A landscape with many valleys, sampled at points; each row gives a point and its height.
From any point a ball rolls to the lowest of the 2 points nearest to it. It stops when none of these is lower. Distance is the straight distance between rows; heights are no part of it.
dolu h=54.2: [152 135 114 146 141 144  93 122 129 163 135 122 153 120  96 130 150 173
 109  77 179 106 128 147 163 134 133 180 146 161 109]
zapag h=35.5: [162 114 156 185 113 140 177 133  93 115 154 174 111 169 119 117 109 138
 224  91 149 107 139 117 143  91 159 146 128 121 120]
Kade h=53.1: [147 143 129 146 148 143 106 143 144 151 134 129 137 137  89 141  89 186
 137  62 169 100 127 141 151 140 145 166 157 119 108]
taz h=46.9: [125 164 120 114 121 131 112 122 202 187 174 150 159 118 151 121  80 143
 113  87 187 149 183  96 132 114 116  80 155 178 112]
fuza h=53.0: [131 137 132 104 112  71 154  84 142 154 216 201 136 134 173  97  67 133
 182  89 130 190 155 108 136 124 136  74 109 156 120]
funog h=59.1: [152 149 107 120 131 137 166 104  73  64 175 187 147 138 171  97 118 107
 111 214 117 154  86 131 159 119 120 100 114 133 143]
pep h=53.2: [134 162  89  64 119 121 149 115 136  81 172 165 177 120 162 143 108 116
  95 191  97 160  60 129 130 122  95  76 121  95 140]
rekuv h=45.6: [139 126 131 177 159 188 147 139 109 158  93 122  55 150 119 122 179  89
 158 133 180 135 135 173  82  96  98 101 126 121 135]
bami h=56.7: [148 143 105 128 101 112 140 118 137  79 124  96 179 110 155 208 134  88
  76 143  79 130 147  93 100 149 136 169 130  93 131]
fupiz h=19.0: [131 146  72  92 134 175  96 103 171 135 106 108 134 108 117 154 159 127
 124 147 168 122 129 178 118 127 124 149 148 146 142]
Zev h=58.6: [126 131 151 117 148 126  79 129 163 146  79  74 106 126 112 210  92 185
 118 118 150  76 171 162 118 138 144 156 184  99 129]
vep h=35.8: [111 145 123 109 113 150 103  95 138 157 129 151 149 117 148  95 166 100
  98 139 135 157 136 141 139 112  97 115 143 171 135]
gaz h=59.9: [ 86 116 157  99 106 106 119 125 120 131  72  92 103 137 132 144 137  84
 139 155  85 114 158 141  94 136 164 159 113 143 149]
nuf h=56.4: [140 163 118 116 151 162 117 145 176 194 143 120 127 105 114 132 111 163
  73  74 195 116 148 128 115 128 122 109 149 124 102]
kogi h=35.1: [171 143 116 130 160 157 122 127  74 133 161 117 101 126 108  31 153 144
 126  71 173 101  62 150 148 158 114 149 100 127  98]
kig h=59.3: [ 89 124 152  91 128 126 131 134 154 154  66  51  69 121 131 182 129 110
 141 144 101 102 158 152  80 134 159 116 144 114 147]
gepus h=61.2: [125 122  99 120  90 165 158 101 100  98  94 114  93 131 147 138 150  47
 156 160 109 146 142 159  83 110 133 157 119 111 144]
puve h=23.4: [111 154 121  74  74  97 127  85 133  92 136 151 189 161 142 160 143  71
 135 101  90 167 142 110  98 103 157 195 111 140 147]
Vige h=41.5: [114 157 139 114 143 121 112  85 176 176 176 140 139 117 170  88  65 139
 122 109 177 164 137 105 155 119 117  37 168 178 117]
gapo h=32.1: [154 127 104 141 121 150  78 112 107  86  94  95 147 153 128 111 157 127
  86 158 131 109 129 137 170 129 139 196 104 201 142]
nug h=39.7: [148 121  95 128 136 117  76 118 114  92 128 138 171 151  99 127 110 182
 138 127 134 109 120 129 178 122 140 167 133 173 138]
nuvov h=56.3: [149 107 134 165  99 136 134 124 118  89 143 114 190 115 124 213 146 119
  75 127 121 128 148 113 124 146 134 210 133 104 110]
lazok h=30.9: [146 113 107 100 153 130 123 146 118 150 134 111  95 121 112  80 147 135
 146  97 119 145  80 170 122 135 102 133  86  95 124]
Mago h=51.2: [106 106 153 142 148  90 131 147 155 174 153 124 109 122 134  71 116 131
 107  84 112 153 105 104 139 193 133 116  82 121  93]
Keda h=53.7: [177 100  67 119 135 101 113 139 151 149 124  79  90  35 124 117 103 137
 124 145  96 109 152 110 101 172 122 115 147  81 107]
rugup h=41.4: [115 154 129 116 121 139 127 114 157 141 133 162 202 124 151 148 146 128
 106 141 147 132 133 108 138 104 103 100 146 154 148]
tad h=20.6: [151 128  76  86 145 133 105 108 129  89 121 125 147 140 100 114 155 146
 128 137 135 114  72 178 128 107 118 167 121 133 155]
zotik h=25.4: [134 125 110 122  85 136 101  97 125  95 106 155 170 163 103 136 173 106
 172  92 127 139 144 152 110 100 142 206 110 166 143]
pago h=52.9: [ 90 138 146 116 162 104 119 135 135 132 108 137 159 140 126 120 166 139
  67 164  99 115 106 128 141 152 120 119 120 140 133]
bem h=53.5: [128 107 106 110 160  99  98 155 127 141 130  72  80  99 146  94  76 136
 121 191  90  91 125 134 172 179 142 138 137 152 115]
Fulup h=17.7: [140 135 131 159 133 195 175 137  74  85 106 153 144 142  57 126 202 135
 110 125 179 107  89 143 135 118  97 145 119  73 127]
veper h=55.9: [123 132 122 133 137 118 142 137 114 116 153 160 101 126 164  81 106 116
 138 183  88 134 125 130 151 143 125 102 117 127 127]
Nemip h=38.0: [160 139 113 137 129 156 139 111  75 161 180 150 104 135 132  27 128 131
 166  94 187 125  97 144 160 146 122 140 107 149 110]
Fon h=50.5: [106 102 177 147 138  71 140 142 103 145 165 153  94 127 156  41 126 105
  96 107 100 184  95 119 135 191 124  94  79 117 103]
turan h=39.4: [130  99 138 108 140  71 107 122 120 115 118  96 108 163 130 126  53 173
 201 126 110 112 117 116 141 127 146  89 159 164 163]
roruv h=23.2: [ 79 110 186 115 125  66  89 136 175 152  57  75 108 170 119 154 129 137
 159 129 104 106 151 125 118 148 136 121 156 190 165]
gav h=39.5: [155 125 151 186 150 106 150 125 156 169 163 135 121 157  88 105  68 160
 178  55 197 128 132 109 132 119 169 129 127 138 103]
gidok h=19.5: [183 104  82 146 140 164 149 159  97  92 122  91 100  82  89 154  87 165
 162 135 139  77 121 138 133 128 139 161 142  55 101]
dasu h=50.8: [ 88 140 161 146 118 104 143 119 153 147 172 208 168 142 164 116 112 123
 137 134 113 159 160  79 152 127 117  71 128 169 140]
fumer h=59.0: [ 93 111 185 116 144 106 106 159 160 155  56  49  77 130 116 206 116 150
 113 121 105  93 187 163  88 152 154 156 154 101 132]
dakez h=22.1: [170 116 101 166 152 172 177 158  87 115 149 132  83 124  98 152 104 173
 176 141 169  76 118 142 158 112 135 120 167  80 109]
zubuv h=34.7: [140 105 100 120 133  98  72 120 123 110 129  97 140 149 122 117  75 174
 190 142 120 106 116 129 181 107 145 136 163 201 156]
Fuz h=31.3: [109 131 146 144 103 161 184 108 114 134 127 187 161 161 111 126 210  98
 136  99 144 170 113 119  99  77  93 116  95 119 139]
sut h=42.7: [138 130 137 177 126 182 173 141  83 152 134 163  96 141 137  99 158 100
 141 136 171 123 132 139 126  98 110 121 121 131 126]
Tefib h=50.1: [ 98 125 131  80 101  87 163  94 112 110 155 179 147 115 163 117 120  77
 131 144  73 216 138 133  97 107 140  95 110  89 132]
Vebik h=51.8: [107 106 155 168 154 109 125 167 158 175 110  77 100  97 120 102 118 134
  90 105 121 123 139 116 121 190 131 128 132 121 107]
fopa h=36.2: [127 132 127 177 127 170  86 137 119 131 111 118 161 148 103 132 135 145
 146 113 159  99 131 139 145  93  89 100 172 157 148]
namag h=31.4: [107 121 139 184 143 128  90 134 132 150 108  94 118 148 128 114 114 134
 157 148 146  96 140 123 150 116 118 103 155 189 161]
Lused h=55.8: [146 132 120 126 111 166 135 116 133 106 150 146 193  96 123 188 154 126
  82 103 180 116 146 114 147 122 133 205 133 130 110]
rapob h=35.7: [118 110 130 147 138 134  69 152 117 139  97  99 102 143  89  74 189 147
 117  85 131 117 100 166 139 173 137 203 105 157 121]
deki h=33.4: [150 108 117 142 152 140 121 146  94 137 144 110 113  96  95  43 164 132
 115  81 127 130  75 124 127 171 112 148  82 104 103]
lim h=58.1: [137 139 131 114 146 175 119 161 173 152 109 103 115 101 110 194 111 179
  93 119 190  87 168 158 113 124 130 150 186  93 108]
zugiz h=59.8: [132 125 162 138 163 107 127 135  81 114 131 168 116 139 162  24 146 125
 102 166 111 155  77 150 145 157 109  73 115 179 142]
Nabi h=24.2: [ 68 103 195 119 125  44 121 120 158 159 131 130 109 156 161  97 115  96
 120 145  85 161 163 102 135 183 134 129 120 182 129]
dobet h=57.2: [126 126 113 107 113 125 140 135 156 129 123 103 153  82 139 182 132  94
  92 137  98 125 180 106 116 134 117 141 133  89 110]
Gole h=45.5: [135 126 119 181 119 161 124 121  92 133 105  99  90 159 153 151 133  82
 180 186 141  91 193 131 135  92 137 156 154 180 144]
Baki h=33.0: [123 130  88  83 129 164 128 139 161 117  91  92 118  87  97 168 169 111
 100 120 122 136 109 168  84 117 100 129 112  56 126]
sifi h=63.0: [131 109 160 180 180  86 144 155 113 142 162 135  74 153 147  77  81 147
 146 133 137 113  79 117 149 171 136  66  87 123 123]
kul h=45.2: [112 147 133  92 123  91 159 113 126  71 142 152 138 156 155 152  96 113
 143 162  61 130  99  89 127 116 160 106 110 100 147]
Nof h=34.5: [131 151  69  46 132 144 130 126 165 118 124 113 138  99 114 144 169 104
  73 134  99 165  83 147  84 109  78 117 124  56 137]
Fivaz h=30.7: [144 132  75  88 110 121 124  92 131 128 176 136 144  84 154 115 102 102
 129 165 114 156 145 152 160 121 134 170 150 129 112]
venad h=31.7: [146 101 122 115  89 106 125 138  84  79  89  93 110 127 119 120 131  98
 155 125  56 126 121 117 107 122 163 204  96 107 122]
Radi h=12.2: [134 145  69  78 125 138 104 109 143  89 106  89 146 126 120 167 162 106
  94 142 119 127 114 174 109 126 123 189 116 132 147]
pugar h=43.1: [142 133 103 153 115 123  83 125 112  83 136 132 222 149 119 133 117 164
 162 124 137 116 133  96 180  87 129 142 155 190 140]
Zop h=9.7: [135 121 135 115 129 105 111 129 118  82  77  85 136 164 110 187 140 125
 101 148  77 110 124 148 114 136 158 181 132 101 144]
Zus h=41.0: [ 72 127 148 174 144 122  68  98 164 189 110  76 112 133 117  79 141  81
 130  99 182 170 147 142 111 151  92  87 135 185 151]
tedaf h=34.9: [153 110 132 154 148 139 159 140  94 144 174 149  99 112 108  56 141 136
 136  74 143 154  60 119 131 156 108 109  61  76  90]
timul h=30.3: [137 148 131 132 169 156 119 107 135 178 132 119 107 104 128  63 146 131
  93 104 187 111  92 133 126 132 123  86 156 147 108]
Farav h=36.6: [123 132 177 170 140 146 153 151  91 131 170 165 104 113 123  66 162 140
 106  92 117 133  58 103 142 161 111  66  70  88  96]
pevi h=52.1: [105 116 126  68 108 100 138 106 136 128 113 127 108 109 150 125 123  72
 147 123  80 162 134 132  90 104 145 126 100 103 125]
goron h=18.2: [ 82  99 212 128 120  32 129 146 143 146 105 130 124 166 138 124 100 134
 152 122  85 133 148  78 137 151 151 118 137 187 152]
lumek h=26.6: [ 77 117 188 141 125 100  76 119 160 165  55  84 113 161  83 171 132 148
 154  79 131 120 159 140  91 120 130 110 160 153 153]
furup h=38.6: [157 134 118 155 126 138 131 112 125 172 178 140 123 120 134  59 121 116
 134  87 167 118 145 132 164 142 147 181 128 178  90]
kopav h=61.3: [112 132 178 191 152 119 123 137  86 129 121 141 112 166 152  41 129 133
 121 143 138 132  93 112 123 145 112  67 116 186 152]
nogi h=54.1: [145 119  76 101 135 134 102 135 147 149 127  82 119  28 141 123 117 124
  78 155 123 119 145 126 135 168 126 126 167  93 108]
nuzu h=25.3: [ 94 132 126 118 148 112  81 121 147 165 113 108 108 132 150 118 121 121
 125 158 126 117 146 146 149 151 123 118 146 195 150]
mokem h=33.2: [130 111 129 112 110 104 125 126  92  79  96 119  99 171 116 132 112 136
 183 120  80 112 124 147 126 120 185 199 111 126 132]
Peg h=27.7: [113 151  95 145  97 175 105  81  99 119 115 160 164 128 132  91 199  73
 123 141 156 162 134 149 115  91  79 138 127 160 160]
fatir h=61.8: [151 123  78 142  90 183 143 109  93 101 115  92  83 119 160 143 137  35
 155 187 131 139 186 158 105 111 134 194 128 129 115]
Pama h=13.7: [126 147 136  92  94  80  95 111 109  83  54  88 149 197 110 191 118 106
 120 123  81 113 102 134  96 103 172 175 139 117 174]
gute h=26.5: [157 109  91 120 116 129 113 107 116 119 156 126 117 138 142 117  73 126
 224 133 137 124 128 138 146  96 140 121 147 180 160]
gazet h=6.8: [148 141  90 107 130 172 167 133 121 103 150 143 164  87  93 169 162 133
  88 129 155 118 101 129 137 119 100 135 128  75 125]
vanu h=18.8: [138 149 119  86  80  85 112  94 117  72 105 120 181 188 119 165 135 113
 115 103  70 144 103 140 115 111 159 210 111 137 142]
patu h=41.3: [115 140 126 162 115 159  86 120 116  79 114 118 235 162  94 137 141 141
 141 114 150 126 124 103 163  59  95 107 160 165 153]
Diril h=39.8: [158 141 108 136 122 102 120 129 116  39 121 160 176 187 115 141 115 155
 134 163  97 119  69 126 161  97 142 145 132 127 149]
lise h=60.4: [100 146 120  92  67 142 144 112 111 108  74  96 131 148 145 189 144  60
 145 135  94 124 144 146  77  97 164 163 112 126 153]
Vok h=56.6: [116 158 121 116 124 111 169 109 108  73 195 205 152 126 166 145 115 126
 125 192 111 152  73 117 151 102 105  58 114 100 131]
moluz h=63.5: [122 135 166 173 158 111 150 159 143 144 155 135  82 139 138 125  96 168
 142 127 135 113  88 110 152 141 140  53 122  97 116]
git h=30.0: [118 121 168 124  99 106 147 147 118 106  77 116 138 115 114 196 106 113
 124 114  74 106 150 106 100 134 174 139 129  67 112]
Tebin h=23.6: [102 157 163 115 101 121 151 164 185 115 115 142 128 118 127 215 107 179
  85 138 119 118 165  85  87 125 138  71 133  43  92]
kup h=59.7: [ 62 132 212 102 118  75 113 139 166 165  73 113 140 133 132 177 147 104
  77 115  75 131 181 105  95 143 135 130 124 153 133]
bubim h=27.3: [128 104  85 108 147 128 102 138 133 127 127 102  95 115 126  97 148 127
 137 152 113 133 108 182 125 131 114 150 112 128 134]
Kota h=62.4: [125 130 173 210 170 109 158 143 101 146 149 164  87 164 161  74 103 113
 147 129 159 128  91 106 132 148 127  52 101 160 120]
Vudor h=34.6: [123 140 117 115 164 123  85 116 170 194 133 122 131 123 121  87 108 153
 110  92 188 148  91 132 126 130 109  65 144 158 141]
fov h=49.4: [148 130 112 167 126 151 147 132 148 179 157 112  95 125 150 133  79 125
 165 141 171  95 175 130 149 110 147 143 164 155 109]
biv h=25.8: [ 92 151 170  79 132 121 152 160 184 147 110 145 127 135 129 180 124 185
  91 129 108 136 134 104  81 117 124  58 135  72 129]
Duri h=21.7: [133 144 128 130  99 151 177 159 164  92 161 142 111  82 119 206  89 167
 121 129 138 116 165  81 108 117 130  76 117  48  69]
fumat h=37.6: [157 106 163 186 106 131 169 125 124 153 165 159  96 179 107 103  86 144
 212  43 178 111 144 127 124 110 173 170 125 130 103]
Vud h=58.0: [ 95 122 150 113 132 126 121 142 169 184 137 119 109 100 148 162 131 105
  93 113 114 131 192 130 108 136 125 108 129 114 115]
lefe h=49.0: [102  96 164 100 152  54 145 119 121 147 144 159 105 149 149  52 138 114
 139 115  77 205  93 134 114 158 109  87  83 138 144]
fes h=53.4: [ 97 147 165 134 119  77 146 116 148 182 187 191 130 136 171  87  93 115
 137  88 130 187 148  92 143 148 140  77 117 146 116]
lobu h=49.8: [112 177 114  84 155 112 128 128 168  86 142 161 188 114 150 146 121 164
  69 174 114 127  74 106 144 133 102  65 128 129 153]
fizum h=28.9: [158 122 115 155 115 154  96  98 106  83  97 117 164 173 107 147 172 126
 127 117 135 118 127 146 141 114 136 237 106 160 136]
pip h=55.3: [143 142 103  74 141 160 107 141 158 164 157 124 160  58 115 130 136 167
  62  82 176 120 126 124 125 141 117 150 134 106  88]
Ridef h=49.7: [137 154 142 146 146  91 110 130 145 135 153 143 160 132 127  91  91 200
 142 108 151 110  91 107 166 131 125  75 144 174 139]
nak h=31.0: [120 116 128 123 139 147 131 148 163 139 101 101 121 118  86 161 172 133
 117  92 122 117 142 161 104 110 120 157 131  86 125]
mov h=46.1: [117 117 126 168 139 152  80 112 100 141 106 105  87 147 152  90 128  96
 167 173 149 155 145 170  99 124  86  93 146 199 171]
Sel h=53.3: [196 106  66 118 109  87 134 121 140 115 129 118 106  42 124 142 108 113
 140 149  90 123 160  84  95 179 139 162 127  90 104]
lav h=58.9: [ 74 148 174 123 124 102 132 137 165 179 114 146 135 129 164 156 158  80
  77 131  94 144 186 116  95 139 115 106 128 137 136]
Gufus h=28.7: [ 80 147 185  93 137 129 153 155 196 182 120 148 125 138 121 163 170 170
  69 100 109 173 120  99  79 137 108  33 112  70 130]
vinav h=26.9: [167 107 105 166 156 168 160 138  84 138 129 129  97 157  78 116 134 171
 165 112 178 101  75 175 143  94 120 126 133  94 137]
suza h=52.0: [144 137 149 157 145 116 112 146 145 141 137 153 144 160  95 141  89 198
 148 107 155 103 114 122 154 130 145 107 159 137 125]
zezo h=5.4: [131  98 116 100 133 106  84 133 143 103  96  87 150 127 107 175 146 136
  80 127  96 123 127 142 132 146 149 203 115 140 138]
vizap h=57.3: [148 125 115 153 127 139 147 120  71  70 150 158 128 134 171  77 104  87
 123 210  87 145 127 118 158 140 129 136 103 125 104]
dupel h=57.4: [123 148 151 120 147 160  99 152 183 201 130 101 146  94 116 185 121 186
  54  73 200 103 184 149 100 132 130 150 165 118 102]
Mutu h=18.7: [155 132  88 103  96 152 183 138 154 131 172 135 122  78 138 169 102 117
 138 132 139 143 156  86 126 127 119  95 133  53  89]
bozev h=34.3: [125 115 134 140 132 134  84 144  91  99  69  89 131 130 122  96 186 131
  79 150 108 113 110 156 149 166 151 195  95 169 120]
ruf h=24.1: [ 95 122 183  90 116  55 133 146 155 111 127 147 145 147 141 150  78 156
 152 144  75 114 148  91 141 141 176 128 135 145 139]
kalo h=17.6: [ 91 112 159  99 132  82 102 137 161 167  94  72  93 138 144 169 104 135
 121 157  99 101 171 128 133 168 147 144 153 192 143]
zelu h=32.0: [166 118 139 172 124 157 148 133  75 109 137 167 133 173  87 107 134 164
 186 101 169 115 113 135 142 101 121 140 145 120 132]
bak h=37.8: [124 100 128 173 107 181 118 134 124 172 124 121  86 110 119 109 184  66
 138  84 151 130 177 160 105 141 121 198 108 137 103]
domu h=38.3: [120 140 160 188 114 181 164 125  69 145 184 170  97  99 139  77 153 105
  95 111 141 137 104  93 160 157 118  71  93 104  64]
sekig h=40.3: [135 138 132 172 115 166 171 148  94 135 161 168 116 109 145 112 168 102
 120 146 140 132 124 100 151 127 114 103 114 116  90]
Dof h=43.2: [133 120 142 188  84 144 124 111  87 101  95 126 132 183 142 155 129 107
 182 155 125  96 183 118 127  71 150 157 148 180 141]
popap h=51.1: [141 122 108 155 117 170 162 123 119 181 155 117  72  90 157 110  99  83
 136 157 155 127 176 153 151 131 139 119 158 107  90]
Vosik h=30.6: [109 139 112  82 145 129 135 145 155 126 117 150 156 103 105 131 173 125
  74 119  84 172  91 121  93 122  94 106  93  60 141]
poz h=52.2: [158 110  89 152 109 158 154 132 105 151 136 119 111  84 153 126 134  69
 106 171 125 116 163 131 124 137 114 133 152 102 103]
fogod h=35.9: [115 129 131 118 100 162 176 117 146 158 146 185 174 132 110 145 200  92
 101  75 143 183 165 112 106 105 100 156  97 107 124]
Morim h=17.5: [106 122 121 137 102 136  97  96 120 115 109 157 188 148 114 116 187 100
 146  80 133 167 133 131  92  79  87 147 120 170 168]
dogeg h=64.4: [128 145 175 179 172  99 160 149 160 135 162 151  99 151 150 141  37 187
 151 138 161 115 105  79 149 113 147  11 147 138 130]
vas h=46.3: [105 106 163 100 139  52 136 130 115 106 154 166 121 160 158  91 106 133
 171 117  95 172 108 107 132 136 128 101  82 170 152]
nugul h=37.9: [106 125 155 134  70 157 173 120 142 170 163 178 156  95 133 138 161  64
 101  79 126 184 200  99 116 130 108 147 108 103  79]
mutug h=29.0: [105 131 162 121 139 128 107 130 165 155  68 120 130 161  84 169 152 154
 136  83 143 121 158 139  93 104 126 124 151 105 148]
Moku h=18.0: [192 121  60 103 113 154 171 141 133  87 136  85 109  77  95 189  87 154
 152 137 150  84 137 119 109 112 127 146 153  39 104]
fatiz h=52.7: [119  90 109  90 133  76 102 157 147 125 120  67  84  88 129 138  90 121
 132 160  78 112 149 130 127 164 153 156 123 126 120]
kegup h=30.8: [153  88 127 123  91 111 145 145 114 102  87  99 119  86 126 165 117 109
 151 105  75 112 161 104  97 131 162 187 123  72 108]
mito h=60.2: [ 68 127 191  82 134  69 115 137 161 128  57 101 138 140 110 191 152 153
  88 135  85 118 144 135  93 146 147 144 127 127 142]
Ref h=42.9: [122 104 149 112 118  57 127 116 115 103 145 138 141 166 143 115  72 157
 208 127  98 142 107  93 138 119 145  82 117 182 173]
Zib h=38.5: [ 85 127 136 135 158 118  80 115 180 180 127  76 128 124 121 103 110 122
 146  87 185 169 120 127 107 129  89  59 139 187 144]
lan h=46.6: [122 142 118  98 163 111 122 134 139 114 141 149 176 131 127 109 111 199
 121 158 134 110  55 121 166 125 128  77 146 143 144]
varos h=35.4: [168 113 106 133 128 138 131 130  75  58 107 118 109 181  76 137 141 134
 160 129 119 106 104 164 138 105 145 198 112  98 140]
divi h=36.8: [121 109 112 149 121 170  97 130 136 165 106 101  99 130  94 102 190 108
 125  75 150 135 132 177 104 163 133 198 100 122 127]
simu h=15.1: [135 151 114 115 152 149 160 147 122  90 145 152 164  91 111 109 159 161
  91 150 121 109  56 121 149 140 103  95 111  78 120]
pum h=47.6: [133 151 117  94 140  95 123  90 149 148 203 184 155 113 175  92  61 151
 145 137 149 184 131 105 166 125 123  47 145 164 123]
vog h=52.3: [119  95 131 132 146 110 102 178 157 152 106  60  84  93 112 148 106 155
 105 114 105  92 135 139 128 171 147 155 130 108 115]
Lod h=47.4: [101 140 157  69 109  93 174 102 121  83 141 183 150 140 170 154 110 106
 145 132  61 175  87 105  84  95 146  73  96  92 148]
Zeza h=35.2: [143 127 109 120 120 115 142 126 145 165 186 149 139  93 146  87  94 114
 136 105 119 145 152 132 150 142 133 161 123 123  99]
Nog h=54.5: [132 114 128 140 146 104 128 155 120 144 173 122  93 102 159  82  78 140
 134 163 110 107 128 113 190 177 153 126 135 142 113]
Zot h=46.5: [ 90 163 130 110 116 124 108 106 152 136 160 201 203 124 161 124 114 146
 116 138 142 165 143  72 147  97  92  58 144 168 144]
zedu h=24.0: [141 118  73  73 113 139 147  92 122 120 165 130 103 107 136 110 115  90
 173 140 136 145 152 176 124 100 116 163 124 124 122]
Vude h=12.3: [175 114 101  97 123 145 154 101 103 141 175 141  94 117 150 122  92 119
 195 129 158 133 150 155 122  81 126 123 125 122 139]
Regup h=43.3: [100 137 145 183 142 168  57 105 134 172  87  82  83 129 136 106 156  80
 145 138 160 143 164 168 109 160  95 110 129 200 159]
Fovi h=23.8: [136 135 110  89 154 141 157 129 106  98 135 168 140 117 120 110 176 139
 104 142 124 151  55 147 111 106  93  91  81  67 140]
bibo h=39.6: [154 133 129 170 117 138 125 125  76  64 100 127 131 197 136 126 137 121
 166 161 121 112 115 124 118  70 134 132 133 149 166]
Kap h=51.7: [100 162 135  96 157 118 118 157 173 103 110 130 174 119 119 166 145 164
  41 160 107 111  97 121 130 143 117 102 140  97 148]
nas h=48.3: [129 122 100 170 142 195 128 118  99 108  79 113  84 159 138 130 173  90
 177 170 156 128 129 173  96  76 101 116 128 148 157]
ginir h=52.8: [193 113  67 159 103 141 148 118 108 104 125 128 126  56 136 132 135  83
 110 171 116 123 150  91 107 170 104 160 134  99 103]
pamoz h=23.9: [135 132 131 148 120 172 171 112  98  97 103 180 163 161  84 145 192 135
 131 114 159 137  96 138 127  86 102 126 133  94 158]
lavub h=55.1: [160 126 115 120 140 172 124 128 105 128 133 137 173  94  87 136 175 159
  83  70 202  98 122 132 159 139 140 203 149 128 113]
Kamo h=57.8: [118 135 133 117 162 120 144 128  84  93 106 159 106 157 158  71 136 117
 101 206  85 154  82 135 133 132 115  91 103 143 164]
ter h=47.5: [155 119 123 195 118 171 130 147 103 152 125 110 100 149 148 134 110 117
 155 157 150  74 182 131 161 119 155 155 167 179 113]
zir h=27.1: [ 90 141 188 115 102  57 123 140 149  87 118 128 159 159 155 200  89 144
 101 151  60 110 161  75 157 152 182 153 132 141 122]
mamad h=14.8: [192 120  66  67 104 148 178 142 137 132 174 106 102  59 109 161  74 143
 171 129 161 120 155 104 131 127 112 117 121  45  84]
Zutut h=13.4: [146 115 102 137 124 189 169 135  79 116 143 143 135 104  84 108 170 127
 123 107 157 122 113 134 134 124 109 170 108  81 104]
vobov h=36.4: [165 127 118 170 118 146 148 135  79  63 112 133 141 196 106 149 129 149
 153 173 123  92  98 129 151  95 144 163 141 109 134]
Las h=29.1: [102 137 183 128 101 104 136 139 143 102  95 115 143 141 150 225 110 122
  85 152  77  89 166  96 118 145 166 125 147 104 135]
noku h=49.1: [114 120 136 175 157 183 103 126  84 126  87 107 100 150 143  92 163 111
 134 168 153 117 110 146 115 111  83  70 140 170 165]
Zer h=25.0: [141 151  86  96 145 172 115  90 147 158 139 110 106  83 129 101 145 124
 111 147 178 118 105 163 144 122 116 125 158 141 125]
Solu h=54.6: [162 126  71 111 146 161 120 141 124 138 137  86 145  60 111 129 141 141
  73 129 142 104 122 139 144 162 126 162 148 105  99]
Mek h=42.8: [119 135 142 136 126  99 133 138 121  86 140 171 160 159 134 136 121 170
 151 164  80 115  96 106 158 109 146 113 113 127 144]

For each start below, name the point where the ball stops.
kig | goron
gav | mamad
Keda | goron
lav | lan
bem | zubuv
fatir | goron
pevi | goron
